Each scene shows the same named points in several views. A view is turned or mirrored, and shifted as a whole, has a little noise and may leave points out.

Scene 1
View 1
nat: [ -3 -14 -23 -11 -25   0  27  -1  12  -8 -13  -6 -18 -28  -5 -20  -2  22
  28 -18  33 -34  18  18 -37   4 -36 -37]
Kub: [-11 -55 -39  -7 -40  28  31  10 -33 -30 -25  27  -9 -26  21 -26  10  -3
  -5 -10  35 -51 -24  20 -12   8 -35 -12]
fil: [  1 -13 -32 -13 -32  -4  42   1  10 -14 -12   1 -17 -26   5 -22  -3  13
  32 -14  35 -42  16  20 -42   6 -37 -41]
suzos: [ -5 -16  -4   8 -16   7   4  -1  11  -2   3 -11 -21 -23 -12  -2  13  24
  23  -9  36 -24  18  29 -34 -15 -41 -17]
mis: [ -3 -14  -4   7 -16   8 -10  -2  16   6  -4 -27 -33 -21 -27  -6  -6  41
  30 -23  35 -19  26  20 -29  -3 -40 -18]
zaba: [-14 -55 -27   0 -29  31  11  12 -29 -22 -20  22 -17 -23  10 -17  11   2
 -10  -8  37 -43 -21  22  -6  -3 -41   2]
robi: [-21 -70 -25   6 -31  37   7  15 -48 -21 -20  32 -15 -20  17 -17  20  -3
 -21  -8  39 -43 -32  27   0  -5 -40  17]
Gido: [ -1  -8 -26 -11 -30  -3  37   1  18 -11  -9   0 -14 -30   0 -20   3  15
  33 -17  31 -37  21  24 -42   4 -35 -40]
bugoz: [-18 -66 -31  -5 -33  36   5  15 -40 -21 -37  17 -22 -24  10 -28  -3   8
 -16 -20  40 -44 -34  15   0  14 -40   4]
zefuz: [ -3 -12 -30  -6 -24   8   8  -2  14  -3 -29 -23 -32 -32 -14 -26 -27  40
  34 -32  31 -35  13   3 -30  19 -42 -39]
zilaf: [-15 -50 -13   9 -19  38 -25   8 -16  -3 -32 -14 -42 -25 -16 -19 -20  37
   0 -33  39 -30 -10   9  -7  13 -45   2]
somam: [-10 -32  -8   7 -19  24 -10   3  -1  -4  -6 -10 -31 -20 -16  -8   2  26
  11 -21  34 -26   5  19 -19  -7 -43  -4]
Fita: [-10 -40   7  22 -15  29 -18   6  -5   0   9  -8 -25 -15 -16   8  28  23
   0  -5  38 -16   8  35 -19 -27 -45  15]
lub: [ -8 -31  -6  12 -12  23 -14   2   1   3  -5 -18 -34 -24 -18  -8   1  36
  13 -21  36 -24   8  19 -22  -8 -49  -6]
nik: [ -5 -36 -36 -15 -35  15  16   6  -9 -17 -37   2 -28 -30   0 -37 -27  25
  16 -32  33 -45 -10   6 -19  25 -36 -28]
zef: [  4   6 -23 -13 -25 -11  26  -5  33  -5 -14 -23 -31 -34 -10 -20 -24  40
  53 -28  33 -32  34   9 -50  16 -35 -58]
tisiv: [ -4 -18 -19  -2 -27   5  18   0   9  -5 -10  -4 -21 -26  -6 -15  -1  22
  23 -15  35 -36  13  20 -35   0 -38 -24]
Sog: [ -2 -18 -14  -2 -25   8  16   1   8  -7  -7  -5 -19 -24  -6  -9   0  25
  22 -18  35 -30  15  21 -33  -1 -42 -23]
pidab: [ -3 -11 -16  -3 -21   1  14  -2  20  -2 -17 -15 -31 -27 -14 -17 -15  35
  35 -25  34 -33  22  14 -38   5 -40 -36]
fefos: [ -6 -19 -15   1 -17  18 -14  -2  13   7 -24 -31 -44 -31 -26 -19 -33  50
  32 -38  31 -28  16   4 -24  14 -45 -25]
ruseg: [ -6 -26  -8   9 -23  11  16   5  -1 -11  20   8  -5 -15  -1   4  40   9
   8   5  34 -24  14  40 -29 -29 -40  -5]
kul: [ -7 -21 -37 -17 -30  10   8  -3   9  -8 -50 -21 -39 -37  -8 -46 -56  39
  32 -46  31 -46   3  -7 -24  41 -38 -47]
View 2
lub: [ 26 -44 -29  16  12 -23   6  24   3  42  20  14 -16  18 -27   3 -36   6
 -10  -6   0  19  -3 -11 -24   4 -19  -6]
pidab: [ 26 -39 -36  31   1 -10 -12  44  18  22  33  17 -14  -3 -33  -6 -57  -1
  12   1 -10  -2   5 -14 -16  -5  -8   7]
kul: [ 15 -71 -26  37  18   9  11  48  -5  34  51   8  -4   4 -45 -14 -70  -6
  30  30 -36  -8  23  11  14 -28   8  13]
zaba: [ 50 -54  25  17  18 -21  13  21  -2  45  -5   2 -17  19 -19 -25 -20  12
  -5  -8 -22  12  24  30 -41  13 -12   5]
tisiv: [ 32 -37 -18  29   5 -13  -9  41  21  21  21  11 -21  -1 -31 -14 -44   2
  11  -7  -6  -1   8  -2 -30   2 -11   9]
ruseg: [ 46 -17  -8  16  -1 -31 -14  27  30  26  -8  16 -27   5 -17 -15 -19   9
  -9 -36  13  11  -1  -6 -60  20 -26   4]
suzos: [ 33 -27 -29  19   2 -19 -11  29  23  25  15  17 -19   7 -24  -5 -38   5
  -3 -19   2   8  -5 -13 -36   4 -22   3]
zef: [ 14 -32 -47  38  -4   5 -24  55  27  10  48  23 -15 -17 -43 -11 -68  -7
  34   4  -9 -16   3 -13  -5 -16  -4  15]
bugoz: [ 48 -69  32  16  24 -16  26  18 -15  56  -2  -3 -15  23 -15 -32 -23  10
  -5  10 -34  12  31  46 -28  12  -3   3]
mis: [ 20 -37 -50  23   7 -14  -3  36  13  32  32  18 -20  12 -30   8 -46   3
  -3  -5   3  12 -10 -21 -17  -2 -17  -3]
zilaf: [ 32 -60 -14  20  19 -13  15  26  -6  45  16   8 -10  25 -25  -5 -35   7
  -6   1 -16  15   8   6 -16   2  -6  -1]
nat: [ 32 -31 -18  32   2  -7 -14  46  25  17  23  15 -18  -8 -31 -17 -51  -1
  18  -4 -10  -7  10  -2 -29  -1 -11  13]
fefos: [ 13 -54 -46  28  13  -6   7  37   1  36  44  13 -11  14 -33  11 -55   1
   7  16  -8  13  -3 -12   1 -15  -8  -5]
somam: [ 33 -49 -20  15  14 -20   7  26   4  44  15  11 -19  22 -20  -1 -33  10
 -10  -7  -7  20   0  -3 -25   6 -15  -5]
fil: [ 35 -28  -8  35  -3  -3 -19  47  31  11  21  15 -18 -12 -32 -29 -50   0
  24  -9 -13 -14  20   5 -32  -5  -9  19]
zefuz: [ 20 -51 -34  35  13   0  -1  45   6  30  40  13  -9   1 -37  -6 -62  -3
  20  11 -21  -6  10  -1  -3 -15   0   8]
Fita: [ 38 -38 -22   5   7 -32   5  16   7  43  -3  12 -23  26 -16   8 -17  13
 -26 -26  13  28  -7  -8 -47  22 -27 -14]
nik: [ 32 -63   3  32  17   0  11  37  -3  36  28   9  -8   7 -35 -19 -49   3
  17  16 -31  -6  25  24  -9  -8   1   9]
Sog: [ 33 -34 -19  26   4 -14  -7  40  24  27  18  14 -22   1 -29 -14 -46   5
   7  -7  -7  -3   4  -4 -29   1 -16   7]
Gido: [ 35 -27 -14  33  -3  -7 -19  48  31  13  27  16 -18 -14 -35 -22 -50   1
  24 -11 -12 -15  14   2 -32  -3 -12  15]
View 3
pidab: [  6   6  35 -27  49  -2  -1 -22   2  -3 -11 -15  -5   1   6 -15 -16   8
 -10  36 -15 -10 -45  18  17  20  -8  30]
ruseg: [  3   6  55   9  24  -9  44 -12   6 -29  14 -17   5  34  18 -10   4   5
 -29  14 -15 -11 -14   1  36  13  24  13]
Kub: [-25 -26  31  -9  24  -9  17 -36  -3 -41   3   2  20  14  50   2  26 -12
   0 -26 -19  20 -20  25  -6  25  23   3]
Gido: [  1  10  49  -6  49  -6  -3 -20   0 -16  -9 -18  -8   4  35 -10  -5   7
 -11  24 -23 -12 -39  28   3  26  -1  34]
suzos: [  9   7  45 -10  37  -4  24 -14   3 -14   2 -11   0  18   3 -16  -9   8
 -21  29 -15 -10 -32   8  31  12   4  18]
zef: [ 15  14  43 -27  65  -5 -20 -20   0   3 -19 -22 -16  -8  15 -13 -27  10
  -5  47 -20 -20 -54  31   3  20 -19  46]
zilaf: [ -3 -21  19 -42  26  -5  11 -29  -3 -13   0  -3  13   5  -2 -14   8  -7
  -7   3  -8  15 -35  12  19   9   2  -3]
zefuz: [  3  -6  23 -44  54  -1 -17 -26  -2   0 -17  -6  -2 -12   6 -14 -16   5
   3  25 -13   1 -54  25   6  18 -18  28]
bugoz: [-26 -38  13 -31  16  -6  14 -40  -3 -32   3   7  28   7  31  -2  31 -19
   3 -34 -12  37 -27  21   0  16  18 -11]
somam: [  0 -10  28 -31  26  -4  22 -26   2 -10   2  -4  11  14  -5 -15   3  -3
 -15  17  -9   8 -33   4  28   5   7   0]
fil: [ -2   8  50  -3  50  -2   0 -22  -3 -21  -9 -17  -6   6  41  -4  -7   6
  -8  20 -24  -9 -38  30   1  27   0  33]
kul: [-10 -17  12 -66  56  -4 -32 -34  -5   4 -28  -1   3 -23  10 -13 -11  -5
  15  16 -11   8 -64  37 -11  16 -26  27]
mis: [ 14   7  34 -33  41  -5  17 -16   5   3  -4 -13   0   5 -12 -18 -17   9
 -19  39 -10  -8 -41   7  39   7  -4  17]
nat: [ 10  17  49  -9  53  -3  -2 -17   2  -5 -10 -20 -15   5  24 -12 -15  11
 -14  39 -19 -20 -43  23  13  26  -5  40]
zaba: [-11 -17  35 -11  16  -9  34 -26  -4 -30  10  -5  15  21  21  -6  16  -7
 -13  -9 -15   8 -21   7  21  15  25   0]
Sog: [  5   3  38 -17  39  -6  13 -19   1 -12  -2 -15   0   7  16 -10  -5   3
 -16  23 -17  -7 -37  19  16  16   2  20]
lub: [  6  -7  24 -36  28  -5  30 -24   7  -7   1  -5  12  11 -11 -14  -3   1
 -18  21  -8   7 -37   0  32   3   4   0]
fefos: [ 12  -7  17 -57  43  -2  -3 -26   0  12 -13  -3   1 -11 -19 -19 -16   3
  -4  31  -9   4 -52  14  23   3 -19  17]
robi: [-32 -32  24 -12   6  -9  38 -37   1 -47  14   7  33  25  34   3  38 -17
  -6 -37 -12  29 -13  11   9  15  35 -18]
View 4
zefuz: [ -5 -12  36   3  22   1 -35 -32 -21  19 -23   9 -18  10 -24  26  22 -13
  -1 -24 -17   1 -34  28  11  24   5 -13]
Sog: [-13 -12  41  19  30   6 -17 -21  -5  -5 -21   1 -15   4 -19  11   5   5
 -10 -18  11 -18 -18  14   9   2  -3  -2]
fefos: [-11  -3  21   6  31  10 -23 -38 -26  16 -18  20 -13  13 -23  25  33 -24
  -4 -26 -16  -9 -17  41 -16  13  16 -12]
nat: [-13 -14  43  12  26  -3 -26 -19  -4  -2 -22  -2 -17   4 -21  16   5   5
  -6 -19   9 -16 -33  10  16  12  -2  -6]
somam: [-14   3  21  27  37  14  -5 -30 -15  -4 -12  15 -11   8 -20  11  18   6
 -10 -12  -5 -14   0  28 -10 -10  15   9]
zilaf: [ -2   1  27  17  34  12  -3 -37 -18   1  -8  12 -13  16 -22  12  21   9
  -3 -10 -18   1   1  32   1   3  21  17]
Kub: [  8  -4  58  26  30   2  10 -27   5 -18  -1 -11 -24  20 -24   1  -7  52
   3   9 -12  12   5   4  43  11  16  38]
zef: [-17 -23  41   3  21  -4 -45 -19 -18  13 -35   1 -18   4 -22  26   9 -20
  -6 -35   5 -17 -56  17  12  22 -12 -29]
ruseg: [-23  -9  42  42  42   4   4 -10  16 -27 -23 -10 -12  -7 -11  -1 -22  36
 -18  -6  44 -37  -4 -11  11 -28  -8  12]
pidab: [-13 -16  37  13  27   3 -31 -25 -17   3 -28   6 -12   4 -19  19  13  -7
 -10 -28   4 -16 -30  23   1  10   0 -14]
kul: [  7 -11  43 -10  14  -4 -37 -41 -33  25 -16   7 -20  17 -32  33  27 -13
   7 -23 -36  21 -34  36  24  49   9  -6]
mis: [-21  -3  19  16  39  15 -22 -26 -15   3 -25  17  -7   3 -16  15  18 -14
 -11 -29   6 -26 -15  28 -21  -7   8 -13]
zaba: [ -1   1  42  28  37   7  13 -30   1 -17   2   0 -18  17 -22   4   6  47
   0   4 -11   7  14  14  24   0  23  34]
bugoz: [ 13   4  44  23  33   8  14 -40  -8 -14   7   4 -25  23 -24   4  10  47
   6   8 -30  25  22  19  29  15  30  46]
fil: [-13 -19  55  19  22  -8 -24 -19  -4   0 -26 -10 -21   4 -23  18 -10  13
  -6 -16  14 -11 -37   4  28  14 -10  -9]
tisiv: [-10 -13  44  18  30   8 -17 -18  -8  -6 -21   5 -11   3 -18  12   4   7
  -8 -16   9 -18 -22  14  15   3   1  -1]
Fita: [-23   6  19  40  51  24   8 -24  -5 -22  -8  16  -3   4 -12  -2  10  15
 -16 -13  17 -29  19  22 -24 -37  16  18]
robi: [  9   9  41  38  42   7  29 -30   6 -27  12  -3 -18  19 -19  -6  -2  61
   0  17 -11  12  36   7  25  -9  29  55]
suzos: [-23  -7  29  25  36   9 -13 -19  -4  -8 -20   6  -7   1 -16  11   3   3
 -14 -19  18 -28 -12  16 -11 -17   2  -4]
nik: [  7  -9  44   7  22  -1 -17 -36 -21   7  -8   5 -26  19 -27  14  16  14
   5  -8 -28  18 -17  25  31  32  17  15]
View 5
nat: [ 15 -26  10   8   1  49 -23 -11 -22 -12   2  -7  43  11   8 -21  -3  -8
   3 -34   6 -14 -28 -36 -10  -9  -3  39]
somam: [ 43 -41   3  16  -7  34 -26  14 -11   4   1  -6  37   9   0  -8 -21  14
   4 -24  11   5 -33 -12 -11  -9  35  36]
robi: [ 23 -27 -30  17 -29  -1 -38   5 -36  25 -11 -32   5  14  43   1  -3  46
 -10 -30  50  45 -15  -2 -11   3  32  22]
Gido: [ 10 -24  14  10  -3  51 -25 -10 -20 -20   5  -9  38   8   9 -28   3 -12
   2 -39   6 -22 -22 -39 -12 -11 -13  41]
lub: [ 47 -42  10  13  -4  40 -23  10 -10   3  -1  -5  44  15  -2  -8 -26  12
   2 -24   4   7 -32 -11  -6  -7  37  39]
tisiv: [ 21 -31   5  10  -4  42 -21  -2 -17  -8   2 -11  39  11   5 -18 -10  -2
   3 -34   8  -8 -24 -28 -13 -14   4  37]
zefuz: [ 28 -27  17   4  19  54 -27 -25 -22 -15  -2 -11  65  16 -18 -17   3   5
   7 -21  -6  -9 -33 -54   5  -8  15  30]
Fita: [ 49 -49   3  22 -32  30 -21  34  -5   9   4  -5  18  10  12  -6 -42  11
   3 -32  11   9 -29  18 -19 -12  43  44]
zef: [ 15 -27  28   5  19  67 -23 -22 -13 -26   4   1  68  13 -17 -28   2 -18
  11 -31 -13 -30 -30 -56  -5 -14 -13  40]
nik: [ 16 -20  -6   2  10  36 -35 -29 -33  -2 -10 -22  51  16   4  -9  14  29
   2 -21  13  12 -23 -51   6   2  13  18]
Sog: [ 22 -34  10  13  -8  45 -24   3 -15  -9   5 -10  38  10   4 -19 -12  -4
   4 -32   9  -8 -29 -24 -12 -11   7  40]
zaba: [ 18 -25 -18  14 -21  15 -33   1 -35  19  -8 -28  19  13  29  -2  -1  32
  -5 -31  33  31 -23 -12 -12  -2  23  27]
Kub: [  6 -17 -24  13 -18  13 -37  -8 -44  12 -10 -34  12  14  37 -10  12  31
  -5 -35  42  27 -14 -24 -10   1   5  23]
fefos: [ 42 -41  15   5  21  56 -27 -14 -14  -7  -3  -2  70  15 -25  -5 -15  12
   8 -16 -13  -4 -34 -40   4  -8  41  28]
kul: [ 21 -21   6  -7  32  55 -32 -47 -32  -9 -10 -13  76  15 -21  -8  18  23
   9 -19  -5   1 -33 -72  15   0  17  19]
zilaf: [ 41 -34  -3   9   2  34 -31  -6 -21   7  -7  -9  44  10   1  -2 -12  27
   3 -20  13  18 -28 -23   1  -5  37  23]
ruseg: [ 28 -37   5  25 -36  28 -21  29  -8   1   8  -8  11  12  26 -19 -27  -7
   0 -44  20  -6 -23   9 -29 -17   4  49]

In a view up to two points have been moved. Name them for each view, in the order of its rows, or write -.
view 1 | zilaf
view 2 | -
view 3 | nat, zaba
view 4 | ruseg
view 5 | -

Scene 2
View 1
Mezi: [ 10  39  10  29   2  72  26  29   0  29  11  -5  18  -4 -43  28 -11   8
  35  24  -1 -33  16  48  22   3 -36   9]
Baf: [ 18  38  15  32   7  76  26  28   1  24   9  -6  16  -3 -45  29 -18  14
  31  21   1 -33  21  46  25   6 -35  12]
natas: [ -4  19  25  26  -5  55  68 -11  45   9  19 -66  52  16 -27  10 -21  24
  -2  32 -46 -35  -1 -19  27   1  31  17]
rosal: [-37  35 -51  -1 -40  16  82 -57  26  14   5 -69  87 -20  37  -7   0  12
  16  41 -99 -72  10  -3 -36 -11  18  21]
Pidi: [  1  14 -37 -26  -7 -24 -14  14   7  28 -20   2  11 -22  -2  -9 -10   1
  12  31 -43  -7  14 -38 -47   0  23 -17]
girog: [  3  25 -62 -28 -15 -22 -26   7 -14  35 -23  19  12 -34   7  -1  -3  -7
  28  26 -49 -22  21 -20 -66   2  -1 -13]
kad: [-20  27 -16   5 -19  21  48 -21  29  15   9 -49  57  -9  -1  -4  -8  10
   7  33 -65 -46  10 -22 -12  -5  23   7]
rabal: [ -4   8 -13 -15 -11 -13   4   2  27  20  -6 -22  16  -8 -12  -8 -13  10
  -4  34 -48  -9   5 -55 -27   3  48 -18]
Nuda: [ 10  15 -24 -28   1 -23 -38  19   9  28 -15  10  -1 -12 -16 -13  -8   1
   6  32 -33   6  15 -51 -41   4  26 -26]
nuv: [ 10  25 -20  -4   0  14  -4  17   4  27  -8   5  11 -17 -25   2 -14   3
  18  28 -33 -16  11 -13 -23   2   5 -10]
bap: [ 17  -1 -25 -36  -7 -59 -51  18  13  31 -25  18 -13 -18 -17 -25  -9   4
  -6  30 -38  29   5 -92 -56   5  54 -43]
Tipig: [ -1   9 -48 -36 -12 -44 -30   7   1  30 -17   7   4 -24   0 -16  -6  -1
   7  34 -50   6  12 -59 -63   3  33 -28]
View 2
kad: [ 14   5  11  21  26  -4 -44  -8  -9  -1 -22  -1 -44  -4   0  17   1  19
  28 -15  25 -11  48  27  11  33 -26 -14]
Baf: [ 55  51  22  16 -32 -11  32 -27 -10  23  23 -32 -58  57 -14  43 -46 -11
 -34 -30  47 -12  42   2  48  45 -39  -3]
girog: [ 27 -19  27  -8  -7 -33  32 -55  28  12  30 -18 -15   5  15 -20  50  25
  23  31   1  14  45  53  18  10 -40 -23]
nuv: [ 32  13  25  11 -16 -20  25 -33  13   6  14 -14 -22  24  -6   4   7  12
   3   9   9   8  23  33  32  22 -25 -14]
rabal: [  9   0  22  27   6 -14  -6 -12  21 -11 -19  10  -6   1 -12 -19  14  20
  22  18 -14  17   5  44  21  23 -14 -17]
Tipig: [ 16 -21  28  11  -1 -30  27 -42  39  -4   2   0   6  -4  -2 -37  48  31
  28  42 -18  26  14  63  17   6 -20 -21]
Mezi: [ 50  48  25  16 -32 -12  33 -26 -14  22  22 -34 -57  53 -10  46 -40  -9
 -28 -35  47 -14  46   5  42  46 -37  -1]
rosal: [  8 -20 -10   1  57   2 -86 -12 -26   1 -15   1 -62 -29  19  13  24  33
  62 -18  46 -19  99  32 -12  30 -42 -21]
Pidi: [ 18  -9  21  11  -6 -26  22 -37  30   7   0  -8  -3   6  -2 -27  30  27
  20  29  -9  22  19  55  22  11 -20 -21]
natas: [ 10  32  10  46  17  11 -51  21 -22  -7 -44   5 -47  18 -17  30 -47  -3
  12 -38  28 -17  21   1  29  48 -15  -5]
bap: [  2 -31  37  25 -13 -38  44 -37  66 -10 -12  21  41  -6 -17 -71  59  35
  31  71 -56  47 -38  69  19  -8   0 -32]
Nuda: [ 19  -5  34  14 -20 -28  38 -38  35   2   1   3   9  14 -15 -29  28  21
  16  37 -20  26  -4  48  30   7 -14 -24]
View 3
nuv: [ 20   6  12  13  10 -16  -3 -21   3  13  -2  19  -6  41 -45   4 -35 -26
  -4   7 -23  -6   5  22 -23  -9  -4  26]
Mezi: [ 33  43 -11  36  64 -18 -21 -17 -31   6 -20  12 -30  67 -69 -21 -37 -23
 -33  22 -19 -31 -14  34 -30 -54  39  63]
girog: [ 19 -14  45  28 -28 -36  13 -19  40  15   4  28   7  42 -53  25 -45 -28
  -9  26 -27   7 -10   6 -20  23 -27  21]
rosal: [ -2  11  56  22 -60  10  30  52 -36  20 -33  -5  47  76 -54 -29  -3  18
 -34  11  -5   3 -57 -72 -24  -7  10 103]
Tipig: [ 14 -28  40   2 -37 -21  22 -20  39  16   8  19  24  31 -25  31 -29 -22
  21  -4 -25  10  11   5 -15  24 -36  -8]
Nuda: [ 22 -19  15   0 -12 -21   8 -26  21  19  13  25   8  32 -21  30 -27 -32
  21  -5 -28   2  20  15 -17  12 -27 -12]
Baf: [ 30  46 -12  32  66 -16 -22 -18 -35   5 -19  13 -34  63 -72 -20 -32 -25
 -35  25 -15 -36 -16  38 -27 -61  40  61]
bap: [ 16 -50  26 -30 -50 -25  23 -37  53  24  28  24  29  12   0  58 -10 -32
  52 -23 -40  16  49  18 -10  36 -59 -53]
natas: [  5  45   1  -8  12  31  11  33 -80  15 -37 -15  20  73 -43 -45  22  10
 -23 -19  -8 -31 -24 -32 -27 -66  47  95]
rabal: [  7  -9  15 -15 -24  -4  17  -7  -6  22  -3   3  27  41 -21   8  -4 -10
  16 -22 -23  -6  12  -8 -15   0 -10  10]
View 4
nuv: [ -4  19 -22 -10 -17  17 -13   8   4   7   0  14  -4 -13  21   8  -1  13
   1  16  -7  -7   4  -8   6  11 -11   7]
bap: [ 12  -1  46  78 -49 -29 -28  14 -40  -3 -33   3 -16  27  74 -13 -25  12
   8  31  22  18  41  -5  22  -4 103 -26]
Baf: [-21  29 -72 -59  11  12  -6  21  32  -7  23   4  15 -26  -7  18  21   7
   3  12 -18 -32  -3 -19   6  11 -88  42]
girog: [ -2  17   7  16 -25   9 -17   1  -5   8 -21  22  -2 -17  51   6 -10  14
  -4  18  -7  -4   1   0  11  -2  30 -20]
rabal: [ 15   6  -1  13 -36  17 -29  -1  -6   7   0  -7 -14  -4  23 -12 -24  11
  19  22  -4  21  29 -32  -6  35  31  18]
Tipig: [ 15  17  21  34 -42   9 -21  -5 -12  16 -23  21 -16  -8  49  -4 -18  16
   1  20  -1  15  14  -5   7  15  53 -19]
kad: [ 26  20 -26 -30 -31  65 -24 -21  13  32  21   4 -13 -29 -13 -13 -26  17
  19  14 -29  26   9 -41 -24  55  -7  25]
rosal: [ 41  30  -8 -50 -41 120 -30 -53  20  65  26  23 -29 -54 -22  -6 -49  21
  12   4 -51  38 -10 -41 -41  76  -1  18]
Pidi: [  1  14  11  20 -34  18 -21   1  -7  10 -12  16  -7 -11  46   1 -20  21
  -1  17  -6   0  11  -9   4  11  29 -10]
natas: [ 27   7 -60 -40 -13  54 -29   9  18  13  42 -26  -7 -12 -40 -21 -18   5
  32  21 -24  15  31 -66 -22  67 -43  67]
Mezi: [-22  26 -74 -58  10  18  -3  22  30  -3  18   8  17 -29  -5  21  23   2
   6  10 -18 -28  -5 -15   3   9 -83  41]
Nuda: [ -2   9  13  30 -31  -4 -18  14 -14  -1 -18  10  -5   2  49  -1  -9  10
  10  25   3  -2  19  -6  16   3  37  -8]
View 5
bap: [ 13 -26 -13  48  11  -1  54 -16 -51  17  -3 -43   5  11   3  -9 -19 -30
 -48 -61 -79 -38   5  68  18  18  16 -57]
Nuda: [  2  -7  -8  24 -11  -5  18 -22 -13  -1  -7  -6  -4  13  -4  -4 -26 -17
 -23 -24 -50  -6   1  29 -13  23  20 -42]
rabal: [-20 -65   9  17 -22   6   7  20   9  -6  -2 -11 -41  62   5 -27 -15  26
  -6 -13 -22 -28 -19  40 -11  29  10 -23]
natas: [-31 -41  41 -16 -43  22 -15 -15  46 -11  23  26 -63  83 -20 -33  10  78
  30  46  19  23 -38  18 -40  32  20   7]
Tipig: [ -5 -32 -15  33 -16 -15  13   4 -14  -7 -20  -8 -12  27   7 -11 -35 -15
 -26 -33 -53 -27   0  30  -5  23  19 -42]
Pidi: [ -9 -27 -12  26 -16 -16   2  -4 -11 -11 -17  -3 -16  25   4  -9 -34  -7
 -18 -22 -37 -19  -4  18 -14  26  19 -32]
rosal: [-52 -99   4  11 -50 -10 -58  66  64 -35 -38  31 -72  89  29 -29 -37  45
  21   3  27 -43 -38   1 -30  36  12   4]
Baf: [-25  34  26  -8 -44 -14 -41 -50  38 -35  -1  55 -23  20 -29 -11 -21  31
  12  55  15  68  -6 -35 -73  35  36   6]
kad: [-31 -62  14   1 -38   3 -25  20  41 -20  -8  18 -52  71   3 -33 -15  46
  11  13  11 -10 -32  14 -31  37  15  -1]
nuv: [-13  -4   4  13 -28 -16 -14 -27   9 -16 -12  18 -14  22  -8 -15 -24  -1
  -4   6 -24  16  -1  -4 -35  33  24 -19]
Mezi: [-23  28  17 -12 -44 -15 -40 -47  40 -41  -8  55 -24  16 -22 -12 -22  21
  26  52  13  67  -9 -39 -73  36  30   4]
View 6
Baf: [ 35   5  -9 -22   9 -27 -10  33  14   4  -3 -38  28 -52   4  71  17   6
  80 -44 -32 -15 -27  -4   7   6  16 -27]
kad: [ -6  20 -21 -38 -11  -6 -41  21  42  62  26 -30  23 -13   4   6   2 -18
  18  29  22  38 -21 -16  -2  13  38  17]
girog: [ -5  27 -53 -73 -11 -30   4   0   9  34  17  41  36  18  29   2 -50  -5
   1   5  26 -12   6 -21  20 -42  -6 -13]
Nuda: [-10  30 -11 -57 -21   0   6   7  -4  26   3  43  18  29   1  -3 -55  -1
   0  22   8 -21 -14   2  52 -21 -17  -6]
rosal: [ -9  19 -60 -60 -14 -25 -61  17  62  83  47 -46  29 -15  27 -20  16 -23
   4  24  49  66  -3 -39 -39  13  64  33]
natas: [ -3  13  12  -5 -13   9 -49  37  38  52  15 -61  14 -35 -26  25  24 -20
  43  21  -5  35 -43  -2  10  50  43  18]
Tipig: [-21  36 -27 -72 -25  -5   4   0  -1  35  16  51  22  36  14 -18 -57  -1
 -17  31  25  -7  -4  -7  41 -29 -14   6]
rabal: [-24  28  -5 -42 -22  15 -20  12  15  34  13  13  10  16  -9 -11 -32 -14
   2  37  12   9 -22  -3  35   2   3  11]
bap: [-39  42   3 -62 -36  22  15  -6 -22  24   0  87  12  64  -6 -37 -88  -4
 -33  58  29 -23 -17  11  81 -30 -42   7]
Pidi: [-13  28 -27 -60 -16  -7  -3   7   3  35  15  33  23  19   7  -9 -43  -5
  -1  20  18  -7  -7  -6  31 -23  -9  -1]
Mezi: [ 28   4 -16 -26  10 -34 -14  27  12  12   1 -39  27 -47  11  67  13   6
  74 -42 -27 -13 -27  -7   2   4  19 -29]

In a view up to two points have been moved. Name them for each view, in the order of its rows, or write -.
view 1 | bap
view 2 | -
view 3 | natas
view 4 | girog
view 5 | rabal
view 6 | -
